Each row is a point on a landscape with many peaks, with its height.
A climber steps from a point to whichever of its 5 nearest points has the largest rise for the distance, and stops where none of them is higher. Distance is the straight distance between rows; heights are no part of it.
(444): [  1 -29 -22  13  47 -38  13  -3  68 -44   0 -12 -12  -4  35 -22 -20 -24
 -28 -20  21  25  39 -43  12  30  44  19  62   8  -7  -6   5   1 -24   5
  -5 -31   4  -2 -21 -11  36]  height 2.3
(292): [ 27  -6 -26 -25  28  40  -6 -33 -35 -25   2 -17  15 -32  25  -5  18 -78
 -48  43 -41 -24  36  32 -24 -67  -8   1 -23 -27 -34  -1 -19  10  14 -19
  -6  14  19 -37  -9  62 -39]  height 7.7
(338): [ -7  34   3   5  -7  35  11  11  12  16  -6  10 -26 -11 -10   3   8  28
  34   6 -13 -28 -44 -14   9 -10 -14 -17 -15 -15  -1 -13  -9 -32  22   6
 -25  -6  -1  -5  20 -39 -34]  height 20.6
(85): [-30  -5   1  -1  -9 -15  20  -8  -8   6  -8  -3  -6  27 -12   2  10  27
  39 -37  13  -2  -7 -20 -18  26   0  13   7  47  32 -12   4  -1 -13  33
  29 -12   2  15  36 -13   6]  height 49.4
(716): [ 26  16   7  26   5   0 -27  32   4  -3  26  30  -6 -12  11   7  -9 -25
 -24  15   6 -10 -29  22  -9 -28 -16  -3  -7 -27 -32  18   3 -18  35 -36
   0  38   7  -4 -14 -10  -8]  height 35.2
(996): [-36 -41  -5   2  10 -44  17  -3  16   1   4 -35  12   3  -8   2 -21  30
   6 -35  11  18  30 -23  14  45  16  21  -5  11  37  -8 -19  28 -41  45
  18 -15 -14  -9  17  20  22]  height 51.6
(638): [ 17  17  13  22   7  -1   1  22  15  -3  11  17 -32 -36   2  21   4  17
 -33  39 -15 -23 -32  20  -5  -5 -12 -29 -53 -53  -9  15  10 -13  32 -22
 -19  33   4  -4  -8 -15 -18]  height 44.2
(799): [ -6  42   9  -8 -12  44  -5   1   2  14 -11 -25 -13  -2  -6  15  17  37
  34   8 -18 -22 -57 -17   2 -12 -25 -27 -29   6   4  11   0 -22  23  30
 -30 -19 -27  16  42 -20 -24]  height 13.2
(172): [-37 -21 -19   1  11 -40  25  -8   7  -2 -15  -3 -10  24  -1 -13   9  24
  29 -34  21   8  -1 -32  -5  30   8  10  31  21  30  -8   0  -8  -9  18
  26 -17   1  -7  12  12   6]  height 43.7
(841): [ 48  -5  -8  -6   3   4 -21  -7 -27 -20  19  31  38   4  12 -26  -3 -70
 -24  10  17  10  38  22   1 -30 -19   2  33 -22 -44  13 -13   9   5 -40
   0  23  17   7 -33  16  -3]  height 19.5
(1054): [-33 -16  -1   8   8 -23  20   6  -8   9  -5  11  -5  15 -10  -7   7  20
  38 -28  22 -10  -8 -25   7  28  19  25  38  29  23 -19  -5 -18   0  22
  26 -22   6  -1  15  -2   6]  height 45.3
(52): [ 31  19 -13  -2  12 -10   2  19   3  -1   7  10 -33 -25  -4  10  26 -21
 -38  41 -23 -15  -5  55 -18 -25 -13 -12 -66 -66  10  31  11   9  39 -34
 -17  37  21  -4  -9  21  -7]  height 25.4
(818): [ 36 -18  -5 -15  -9   8 -10 -24 -41 -22  13  29  41  14  12 -12 -13 -86
 -28   9  14  17  33  14   5 -27  -8  11  36   2 -36  22 -21  18  -1 -43
  -9   7  16  14 -54  24  12]  height 10.7
(4): [-15  13  27 -21 -34  31   7 -12 -33  16 -15 -33  12   9 -21  21   7  30
  67  -5 -18   7 -15  -9  -6  -1 -23   4 -14  43  27 -17   5  23 -10  40
   4 -12 -17   8  46  -4  -9]  height 23.0
(602): [ 26  -2 -19  17   3  -8 -24  23 -17 -12  16  34  14  -2  10  -7  -8 -39
 -14  17  10 -14  18  29  -2 -26   3   3  28 -15 -43  -2  -8 -12  16 -39
   5  40  10   1 -24  -7  13]  height 32.5
(1145): [-25   5   2 -10 -10  -6   5  -5  -3  12 -21   0 -17  30 -12   3  16  27
  42 -25  14  -7 -24 -19 -11  19  -5  15  16  33  24 -15  -4 -16  -7  23
  18 -17   5  -6  27  -2  -9]  height 47.1
(581): [ 13  22   3  21   5   2  -8  27   8  14  22  22 -26   4  -3 -12  -4   3
  -6  -2  19  -3 -27  19   0  -7 -15  -5   4 -22 -14  -1   7 -21  39 -24
  -5  25   2  -9   2 -23 -20]  height 30.7
(860): [-21 -36 -21  10  39 -42  26  -5  36  -6  -8 -14 -13   5   0  -7  -3  21
  -9 -38  14  17  24 -46   9  42  23  13  34  29  32 -20   4   7 -36  34
  26 -22 -12  -5   5  19  19]  height 41.1
(976): [-36   0   5 -17  -7   3   8  -5  -8  10  -8  -9  11  25 -27  -7  14  32
  47 -20   7   2  -9 -18  -2  21   4  18  15  35  31 -21  -3   5 -10  31
  22 -19  -8   4  29  -9  -1]  height 47.2
(215): [-16  -4  -4  24   7 -11  -7  21   1  -2   5  41 -17  15   4 -17  -4   3
   4 -15  40 -15  -5  -9   3  -4   8  11  42  18  -4  -7   5 -25   4 -10
  12  -6  13  -3  11  -5   0]  height 17.4
(275): [ -3 -26 -25   4  25 -22  11   4  32 -21   2  15  -8   1  11 -24  -1   3
 -18 -27  39  11  26 -24  13  27  34   7  49  14 -11   9   0 -22 -10 -32
  -2 -16  16   6 -23   2  17]  height 14.8
(1129): [  0   1   4  22   3  -3  -8  25   1   2  13  34   3  -7   4 -18  -3   2
  -3   7  24 -10 -27   7  -7  -9 -12   4  26   3 -24  -7 -15 -29  29 -31
   1  16  -5  -2 -11 -19  -4]  height 32.0
(394): [ 29 -16 -20 -34   6  28 -18 -21 -48 -15   4   6  31  -8  16  -5  -1 -76
 -24  21 -26   4  42  21 -27 -44 -18   6  24 -20 -19  -9 -22  44   8 -37
   4  18   8 -11 -29  37 -19]  height 8.1
(579): [-17  11  15  -9 -20  43  -2   4  -1  14  -9 -12 -25   3  -3  13  12  37
  63   4  -5 -14 -46 -10  -1  -5 -20  -8 -14  12   5 -25 -10 -21   9  25
 -11 -13 -24   0  52 -27 -41]  height 13.3
(866): [-24 -12  -9  16  17 -23   8  -4  18  -1   7  32  -5  12  -3 -19   7  16
   8 -25  33   5   3 -14  -2  11  17  22  39  22  -5   1  -2 -32  -3   0
  16 -16   1 -10 -11   1   3]  height 23.2
(599): [ 21  17  -9   5   6  -5  -4  29   6  -1  16   9 -38 -18  -8  18  12   5
 -18  42 -23 -24 -26  40 -11  -4 -12 -12 -57 -58  -4  26  16 -10  38 -26
 -23  35  -9 -13 -10   1  -8]  height 34.6
(950): [-28  15  13 -20 -29  12   2 -25 -36  15  -7 -26  13  23 -21   3   0  40
  60 -16  -5  12 -16 -12 -12  21 -16   5  -8  51  34 -16  -2  20 -19  45
  21 -26  -6   5  39   3   1]  height 30.6
(34): [ -6  17   4  18  -8   2  -3   9   5   8   0  32 -23   8  -3  -4  13  25
  37  -6  20 -21 -32   2   7 -10  -8  -7  16  14  -6 -16  -5 -32  20  10
   9   1  -2 -14  32 -19 -18]  height 17.8
(1003): [ 28  -2 -13 -15  31  14  -1 -19 -29 -20  11   1  -1 -41  19   4  14 -86
 -52  42 -31 -12  21  44 -26 -51 -32   7 -28 -34 -25   2  -2  28  13 -30
   2   8   8 -29 -17  55 -31]  height 12.4
(538): [ 31  22   2  23   6  -6  -5  28  -5  -9  18  34  -1   0  14  -2 -10 -22
 -10  22  24 -15 -15  28   2 -29  -4  -7  15 -21 -33   2   1 -11  32 -49
   5  24  12  10 -12  -7  -7]  height 30.5
(258): [  6 -32 -17   8  62 -30  22 -12  66 -38  11 -39 -10  -3  39 -27  -8 -12
 -35 -40   8  22  38 -51  26  44  38   5  46  15 -10 -19  12  20 -31  13
   8 -44 -13  -2 -15   6  40]  height 4.6
(882): [ 42  10 -12  -5  19   7 -19  -3 -32 -13  19  11   6 -20   3  22  11 -61
 -45  41 -20  -5  12  44 -19 -41 -34   5 -28 -49 -22   3  -4  11  33 -36
  -5  30   7 -11 -13  36 -16]  height 17.3
(995): [-24   3  30 -35 -57  44 -27 -13 -45  17  -4 -38  27  19 -43  28   5  26
  42 -32 -34  26  -2  17   2  -1  -4  -2 -32  70  27  19   4  47 -40  29
  -4  -6 -17  27   8  -2  30]  height 24.5
(1122): [-33 -33 -12  12  40 -50  19 -15  35  -5  -6 -45   7  -1  19  -1 -23  21
 -19 -32  -3  10  35 -41  -2  54  28  11   5  12  21 -18   1  41 -31  33
  31 -30 -14  -8  13  19  19]  height 26.1
(263): [-23  13  14  12  -8   7   1  10  -2  11 -10  24  -8  18   0   3   6  38
  39 -16  15  -8 -30  -9  -1   4  -6  -5  18  22  -4  -8 -10 -28   2  18
   6   3  -4   0  41 -27  -7]  height 22.4
(63): [ -5 -32  -4   1  26 -34   9  -7  37 -19  -4   4  -3  -3  19 -28   6  -2
 -17 -28  31   4  36 -24  20  25  33  24  59  17  -6   2  15  -9 -13 -14
  12 -26  14   0 -11   7  23]  height 15.4
(574): [-26 -18  29 -17 -58   9 -14 -23 -30  24 -13 -43  43  20 -56  21 -32  52
   8 -25 -36  35  39  -1  10  16  11 -10 -35  46  21  22  -2  69 -70  31
   3 -11  -7  34  -9  -7  55]  height 32.8
(940): [-27  -6  29 -14 -33 -11  12 -17 -22  19  -6 -22   9  19 -35  17   2  32
  50 -30  -6  25   6 -14   0  28 -12  18 -17  41  38 -10  -5  29 -25  48
  15 -24  -6   6  32  16  12]  height 31.7
(262): [-41 -27  -2   1  -3 -37  28 -13  11  12  -2 -20  10  11 -15  13  -8  36
  14 -44  11   5  27 -25   4  43  27  24   1  20  40  -5  -3  12 -29  55
  25 -15  -4  -5  12  16  12]  height 66.2
(911): [-26  -6  37 -25 -46  18  -7  -5 -36  30  -9 -52  26  27 -57  32 -13  36
  23 -28 -38  32  20  -3   7   9   8 -10 -35  52  24  31   5  38 -62  38
  -3 -12  -8  29   1 -12  50]  height 28.8
(518): [ 13 -14 -15   8   9 -25   5  -5  47 -38  -1  13  10  -5  24 -31 -11 -20
 -36 -19  33  22  50 -22  22  18  43   7  63  12 -16   6  13   1 -20 -17
 -21 -13  -1  12 -44 -10  26]  height 9.8
(17): [ 22  27   5 -11  -5 -14  13  25   8  -1   3  -1 -40 -34   6  17  14 -11
 -35  39 -35 -22 -22  40  -6  -4 -18 -29 -69 -70  11  29  17   4  39 -15
 -18  30  25  -9 -18   9  -2]  height 27.1
(774): [ 14  17   2  31  10  10 -13  38   2 -11  28  27 -12 -12   1   4 -10 -17
 -15  22   0 -14 -21  24  -4 -29  -8  -5  -9 -39 -14   7  -4 -17  37 -47
   0  38  -5 -15  -4 -17 -16]  height 43.5
(200): [ 17  -4 -15  30   6 -13  -1   9   4   2   9  40   2  20  10 -12   2 -16
 -13  -6  36  15   2  -6   9 -14  12  -2  42   7 -28   4   5 -25   8 -26
   0  17   7   5 -15 -11  20]  height 30.8
(372): [ 23 -24  -7   9  11 -20   3   7   7 -31   0  23  16  10  13 -21 -10 -17
 -23 -16  32  13  28   0  12  -1  25  11  52   5 -30   6   8 -14  -3 -36
   0   0  21  12 -31  -7  13]  height 31.0
(708): [-36 -12  37 -16 -57  -6  -7 -22 -22  23 -15 -47  48  14 -59  21 -23  36
  22 -29 -36  44  31   3  19  34  19  -3 -30  24  46   5   6  51 -68  38
   6  -7 -17  33   1   5  41]  height 37.2
(848): [ 34 -22   0 -11   2  -6 -11  -7   1 -22   3  26  23  12  24 -29 -22 -63
 -39   4  15  23  57   4  23  -7  20   6  53 -12 -36  15   3   8 -13 -43
  -9   3  15   1 -43   2   9]  height 8.0
(920): [ -9 -26 -19  16  40 -44  14  -4  42 -15   4  -3 -10   3  18 -20  -6   9
 -13 -27  34  -4  18 -32  14  32  34  26  48  23  -3  -8  -2  -2  -5  12
  16 -27   3   0  -3   1  24]  height 23.9
(1166): [ 20 -17  -5   3   1 -12   1   1  18 -28   6  19  17   8  15 -35 -15 -36
 -32   3  39  28  51  -6  17  10  32  13  65   4 -33   1   4 -20  -6 -29
 -13 -10  13  12 -55   2  35]  height 17.5
(715): [-27 -20   6   2   6 -33  15 -16  -3  23 -21  -8   9  21 -12   1 -12  21
  30 -28   9   2  16 -26   0  46  12  21  10  22  40 -22 -10   9 -13  36
  17 -22  -7  -5  19  16  22]  height 54.8
(216): [-22  11  30 -29 -43  17   0  -8 -34  31 -24 -45  44  30 -41  28  -7  36
  26 -24 -30  22  -1  -2   8  10   2   9 -29  54  41   1   1  47 -52  33
  11 -21  -7  36  15   4  21]  height 28.6
(505): [-13  20  -2  24   3   2   4  28   6  -4   6  29 -15 -12   9 -14  -1   6
  11   7  15 -15 -37  -9  -2  -7  -9  -2   7  -3  -3 -16  -4 -39  29  -9
  -8  13   4  -7  14 -22 -15]  height 21.7
(492): [ 20  33  -3   1 -14  -8   6  15  30   1   3   6 -42 -29   3   3  10  14
 -13  45 -24 -13 -39  16  -5   2 -13 -33 -60 -68   9  20  17 -19  24 -14
 -24  28   9  -9  -7 -16 -19]  height 32.3
(937): [ 20  20  -8   4   5 -10  -7  22   6  -2   8   5 -36 -26   7  11   0 -16
 -33  47 -21 -18 -17  55 -14 -21 -20 -14 -66 -68 -15  19   5   2  30 -29
  -5  31   2  -4 -27  11 -10]  height 29.1
(66): [ 28  15  20  27  -2  18  -5  20  10  -2  16  12 -32 -17   8  -4   6  15
  -8  34  -5 -10 -39  20 -13 -18 -17 -25 -37 -44 -16   6   7 -18  30 -19
 -22  26  -1 -22   2 -20 -18]  height 45.6
(592): [  6  38   4 -23 -31   7   8  22  39  20 -20   0 -46 -32   0  -3  24  38
 -20  49 -26 -11 -32  11  -3  15  -5 -45 -70 -56   5  33   3 -21  29  -8
 -42  11  15 -10 -13 -20 -11]  height 35.3
(628): [-14  28  12 -19 -12  52   0  -5 -13  26 -13 -44 -16   8 -21  25  17  48
  58   6 -12 -14 -48   2   1 -20 -25 -13 -29  26  14 -13   4  -2   6  53
 -10 -24 -21  15  54 -17 -35]  height 7.9
(255): [ 23   0  -2  16   5  -4 -20  20   5  -2  15  41   5   6   9 -26 -17 -26
 -17  -4  36   2   2   5   0 -16   9   0  42  -1 -38 -15   1 -28   6 -39
   3  21   7   0 -16 -23  -4]  height 70.3
(112): [ 40   1 -16   9  21   7 -19   4  -6  -2  37   4  -3 -46  12  19   2 -50
 -37  48 -19 -11  11  41 -17 -48 -12  -2 -26 -47 -21  15  17   7  25 -36
  -2  32   8 -15 -19  30 -18]  height 21.1
(311): [ 26  14 -10  17  10  -3   1  28 -25 -10  28  12  11 -14  14  13  -5 -36
 -38  20  10 -19   4  23 -11 -28  -8  -3  -6 -41 -30   2  -4  -4  32 -50
   2  34  10  -4 -21   9  -9]  height 26.0
(607): [-16 -39 -27   6  52 -57  18  -1  55 -19   8 -34  -6 -16  11  -2 -11   7
 -29 -19  11   5  33 -52  13  49  38  28  29  31   7 -17  -4  28 -36  30
  12 -34 -19  -9   5  10  32]  height 19.7
(729): [ 19 -12 -14   4   4  -2 -11  13  -4 -20  13  42  20   6  15 -20 -10 -37
 -32  -4  26   6  15   2   4 -13   2  14  43  -5 -37  -3   1 -21  10 -32
  -4  13  17  15 -28   3  12]  height 66.7
(843): [-30 -35 -11  -3  17 -48  26 -22  17   6 -11 -17   4  12 -12  -1 -10  21
  13 -50   3  15   9 -30  18  43  17  27  15  25  38 -28  -5  12 -28  43
  32 -25 -13 -12  16   5  14]  height 55.4
(1123): [ 31   0  -8 -19  13  33 -20 -27 -42 -18   3   5  25 -18  46  -6  16 -84
 -43  36 -36  -6  26  24 -27 -54 -18   3  -9 -17 -27   1 -19  37  10 -27
   2  13  11 -18 -21  50 -20]  height 8.9
(1028): [ 39 -15 -20  -1   4   1 -24  -1 -37 -15  15  23  32   1  10 -21  -2 -63
 -39  26   6   8  29  28  -2 -24  -8   0  22 -23 -34   5 -15  -4  14 -37
  -2  20   9   0 -39  15  -2]  height 20.1
(825): [-32 -20 -26  17  23 -38  27 -11  34  -3 -19  -2  -5   9 -13 -16 -10  11
  -1 -34  25   5  24 -37   5  27  28  23  42  17  32  -4   2  -1  -9  31
  13 -40  -1  -3   9  10  22]  height 34.7
(342): [-26  22  14 -16 -17  14   1 -30 -22  18 -13  -7   7  17 -20  16   3  41
  61  -9   3  -3 -24 -30 -12  -1 -19  -4 -16  37  29 -27  -7   4  -7  42
  13 -18  -9   7  40  -3 -27]  height 22.5
(25): [ 34   4 -16  13   1  -3 -13   2 -36 -11  28  12  23 -12  27  -7  -9 -59
 -42  34  -5  -1   4  38  -9 -39 -23  -2 -18 -48 -27   7  -8   4  16 -27
   8  31   1  -9 -31  22 -17]  height 19.3
(455): [-32 -34 -10  12  19 -35   8  -8  27   0 -12  17  -4  12  -1   1  -2  20
  11 -39  26   1  17 -29   0  27  34  18  47  35   6 -15  -5 -29 -12  11
   8 -23  -4  -1   7  -4  17]  height 33.5
(675): [ 38 -11  -4 -15   6  15 -22 -15 -46 -18  -8  13  37  -2  28 -11   4 -92
 -32  12 -17   9  44  28   0 -47 -18  21  11 -23 -30   6 -16  13   4 -32
  11  22  20   2 -33  31  -1]  height 12.7
(22): [  6  29   4  -9  -8  50  -4   9  38  31 -16 -25 -25 -18  -1  15   6  33
  10  30 -29 -10 -43 -12  14   5 -25 -44 -52 -22   5  11  12 -27   7  26
 -54 -13 -19   0  25 -19 -37]  height 74.1
(453): [-34  20   9 -12 -12  21   5  -1 -13  12  -5 -12  -5  19  -8  11  20  42
  65  -4   2  -9 -29 -17   7   8 -25   1 -15  24  24  -2   2 -20  -1  27
  13 -25  -5  13  47 -18 -21]  height 16.8
(412): [ 22 -11  -3 -32  15  56  -5 -56 -56 -16  -6  -3  25 -23  41  -5   4 -88
 -26  31 -35 -22  43  21 -16 -60   0  15   4 -31 -31  -1 -35  19   0 -17
  -6   6  15 -33 -14  54 -41]  height 4.9
(963): [-28   3   0  10  12  -7  11  -9   7   5 -10  33 -14  13  -1  -5   9  22
  35 -28  25 -12 -14  -8  -2  18  14  16  29  23  11 -20   0 -31  -2   2
  18 -11   6   2  19 -13   3]  height 32.7
(670): [ 23  17  17  29   4  -6  -2  31   5   3   4  31 -20  -9   1   3  -8  10
 -13  43  -5 -15 -55  23   3 -14 -12 -20 -26 -39 -17   6   7 -17  45 -22
  -9  36   4 -18   9 -19 -11]  height 67.4
(1031): [-13 -46 -30  24  51 -47  20  -7  51 -14   7 -15   1   3  26 -19 -15  -9
 -26 -50  20  11  30 -46   9  33  37  25  47  25   6 -10  11  12 -22  13
   6 -35  -2  -8   0  17  23]  height 14.3
(383): [-26  42  10   0 -10  15   1  -5   8  12  -6  -1 -21   2   6   2   1  39
  56   5   7 -28 -46 -15  -4   7 -15 -27  -6  15   7 -13  -3 -27  19  20
  -1  -7 -17  -4  37 -32 -26]  height 19.4
(149): [ 48  -9 -15   7   4  -9 -22  -2 -34 -24  12  37  36   1  12 -23 -21 -58
 -26  11  29   8  33   9   8 -14  -8  -5  35 -24 -39   3   8   0   5 -44
  -4  21  20   1 -37  -6  17]  height 30.2
(13): [ -3 -26 -17   2   5 -19  -6  13  24  -8   2  27 -10   9  10 -18  -7  19
  -5 -23  53   1  14  -6  18   4  27  10  44  29 -11   1   6 -31  -1 -16
   7  -3   3   0 -11  -4   4]  height 13.0
(360): [-19  20  33 -22 -38  30  -4 -18 -34  26  -9 -41  28  20 -20  14  14  33
  58 -16 -22  13   0   3   6   3 -20   4 -14  55  34  -3  -4  30 -30  27
   9 -18 -14  25  32  -3   4]  height 22.3
(844): [ -9   8   2  20   0   9   2  16   3   1 -11  28 -14  17  -7   6  -1  32
  27  -4  29 -16 -32 -18   3  16  -5  -1  18   7 -10 -12   0 -24  23   1
   5   1  12   6  17 -30 -19]  height 16.7
(1114): [-19  -7  29 -18 -42  -3  10 -18 -13  25 -12 -37  31  17 -32  22   0  40
  37 -41 -26  31  18 -16   5  34  10   1 -16  35  48 -10  -4  42 -39  46
  25  -9 -15  21  17   2  20]  height 36.8
(755): [-26 -33 -28  12  32 -47  25 -10  34 -18  -5 -21   0   4  24  -4 -12  10
 -16 -38  17  15  30 -52  -4  51  36  31  31  22  21 -13   7   7 -27  18
  20 -36 -11  -2  -4  21  26]  height 27.8
(565): [-19  22  16 -28 -33  40  -7  -5 -19  29 -11 -41   5   9 -18  12  19  39
  59 -11 -17   9 -31  -2  -6  -7 -22  -4 -28  43  21 -15   6   1   4  38
  -7 -13 -19  14  48 -16 -18]  height 17.2
(415): [ 24  21   6   0  -2  -3   0  25  28  -1   1  10 -43 -27  -1  17   8  13
 -47  42 -17  -9 -33  25 -17  -2  -4 -37 -65 -69   7  24  20  -7  29 -29
 -15  19   4 -24  -7 -12 -18]  height 33.8
(894): [-26  14  31 -29 -44  46 -11 -19 -52  29   6 -46  29  14 -36  36  12  37
  49  -9 -30  19 -14  11 -10 -24 -10  -8 -37  51  36  -5  21  36 -20  40
   6 -10 -19  20  32  -5   9]  height 19.2
(1082): [ -9  22  16  16   2  22  -5  23  16  12  -5  18 -21   3  10   4  10  26
  26  11   4 -27 -38  -5   5   0   1 -12 -17   3  -4 -12   5 -29  28  -1
  -1   1  -4 -26  29 -32 -31]  height 22.9
(724): [  9  31  17  19   2  12   0  25  18   3   6  25 -30  -8   3   1  17  19
   5  26  -8 -28 -38  -5   0  -2 -11 -27 -30 -30   4  -1   6 -29  32 -10
 -20  -1  -6  -9   8 -22 -19]  height 36.6
(261): [-37 -34   9   2  10 -38  20 -11  -2   4 -16 -32  23  14  -5  15 -28  34
  14 -33 -15  26  30 -27  -1  54  27  12  -6  20  46 -12 -10  34 -52  42
  27 -25 -10   8  14  13  16]  height 54.9
(623): [-36  -8   6  -3 -17 -13  22 -24 -14  20 -19  -5  -4  19 -11   6   2  32
  45 -39   4   6  -7 -24   1  27   0  19  12  22  36  -9   1  -7 -17  29
  21 -20  -8   5  26  -1   7]  height 69.6
(436): [ 12  31   3 -14 -15  13   2  27  33  19 -23 -10 -49 -25   1  18  17  27
 -11  43 -14 -14 -47   8  -7   4  -9 -46 -70 -58   5  21  16 -25  38   3
 -39  14   0  -4  -6 -23  -8]  height 39.3
(120): [ 41  -4 -21  14  14 -13  -6  22  -3 -14  26  14 -14 -35   7  15   9 -27
 -48  42 -31 -18 -14  58 -23 -43 -19  -9 -45 -54  -5  15  17  -9  29 -32
  -6  34  -7 -19 -33  25 -12]  height 24.8
(634): [  2  35   2 -22 -24  36  -1   8  46  17 -29 -18 -47 -24 -12   9  15  46
  -1  44 -23 -19 -48  -9   1  -2 -14 -55 -59 -43   7  20   2 -26  25  12
 -63   8  -8   2  11 -16 -35]  height 53.5
(958): [-17  34   8  13 -14  22   8   2  19  19 -18 -10 -22  -8  -1  10  17  28
  41  18 -11 -27 -59   0  -2  -1 -14 -31 -28 -10  -8 -17 -11 -29  25  10
 -21   5 -12  -1  32 -31 -30]  height 29.6
(138): [ 35  17   3  19  12   1 -11  16  -3  -2  25  25 -19 -17  -1  16   2 -24
 -39  38  -1  -6 -19  40 -10 -23 -11 -11 -31 -46 -28   4  12   5  26 -42
   6  38   7  -6 -19  -1 -14]  height 33.4
(867): [ 25 -15 -22  -4   3 -21  -4  -9  21 -18  -4  27  25  18  10 -27 -11 -34
 -35 -16  34  10  39  13  24   2  24  18  57  12 -30  15   8  -8  -9 -32
 -22   0  14   6 -44  -6  20]  height 17.7
(368): [-26  -6  43 -24 -47  33 -30   0 -32  23 -14 -44  40  19 -45  20 -12  37
  10 -34 -51  40  12  12  13 -11   8  -4 -37  63  10  33  11  46 -71  34
 -14  -4 -13  40 -20  -6  49]  height 28.1
(959): [ 47 -10  -5 -10  -6   5 -14 -32 -28 -25  10  38  28  16  13 -24 -18 -75
 -33   7  26  27  42  13   3 -13   5  -6  58  -6 -44  15  -7  11  -5 -52
 -11  15  22   9 -35  12  18]  height 16.4
(420): [-13  -5 -11  25   9 -10  -4  16  13 -14  15  40   1  16  12  -8  -8  -7
 -18 -28  36  -8   4 -11  11   7  22  19  51  24 -20   3  11 -25  -1 -23
   3  12  11   1 -17 -13  12]  height 12.0
(609): [ 29  -9 -11   1  22  37 -13 -15 -47 -14  16   6  14 -22  19  -2   1 -85
 -41  42 -17  -1  24  23 -20 -55 -38  11  -6 -29 -37   7 -11  20  13 -38
   2  14   7  -7 -25  38  -9]  height 12.5
(267): [-37 -14  19  -9 -24 -28  11 -17  -5  14 -16 -39  21  23 -34  18 -17  47
  24 -21  -9  23  24 -13   7  45   0  19 -15  25  62  -1  -7  46 -54  50
  21 -14  -5   9   8   7  33]  height 45.5
(1148): [  7  33  -1   0  -7   7  16  16  31   1 -11  -4 -43 -23   7  11   6  35
  -9  32 -13 -26 -46  19  10  15  -9 -29 -62 -49   3   5  -3 -19  24  -1
 -35  25   7  -4   5 -26 -19]  height 28.3
(395): [ 12 -31 -36  -2  23 -27  16 -10  64 -27  -1  -7  11  -8  26 -33   5 -16
 -41 -27  31  23  51 -28  25  14  41  15  68  11 -23  -5   1  -5 -22 -10
   0 -26  -1  23 -30 -12  26]  height 6.1
(209): [-19  -1  48 -32 -47  24 -16  -4 -38  22   3 -47  42  22 -51  18  -1  31
  43 -30 -42  31   9   3   9   3   8  -4 -25  64  25  16   2  45 -50  47
  17  -8   2  24 -21  -6  38]  height 27.5
(998): [ 30  -5 -10  11   4   3 -24  13 -12 -10  32  18  16 -11   2  -3  -6 -39
 -30  23  -2  -3  -2  27  -8 -36 -17   5   5 -29 -33   8  -1  -5  21 -35
   8  35   9  -3 -21   1  -3]  height 25.9
(845): [  4  36  12   4 -10  33   7  18  27  16 -27 -25 -38 -13  -1  -3   7  31
  15  37 -24 -25 -53  -7  -5  12 -22 -37 -42 -31   7   3   1 -30  13  17
 -39 -13 -18  -4  22 -24 -30]  height 50.8
(733): [-22  25   0 -16 -18  34  -1  -6 -17  29 -15 -31  -6   7 -14   2   4  34
  55  -3   0 -10 -35 -13  -8   0 -11 -19 -21  17  29 -10 -11 -10   0  43
   2 -24 -28   9  48 -28 -22]  height 15.6
(775): [ 14 -13  -5 -15  29  56 -14 -51 -44 -11 -11 -10  23 -36  39  -4  16 -78
 -41  42 -48 -29  45  28 -22 -64 -27  19  -1 -33 -27  -1 -27  30  11 -10
  -3   2   8 -44 -15  71 -42]  height 3.6

Where does a climber stop that starts at each point below?
(579) | (22)
(453) | (623)
(733) | (623)
(565) | (623)
(63) | (623)

Call two points neighbours if one is among the 5 nearest of the other. Go from one point of each pair to the other, from neighbour to neighbour, staying as high as possible. Name the lowest point that can't be avoided.
(623), (670) | (383)
(22), (255) | (581)
(22), (670) | (415)
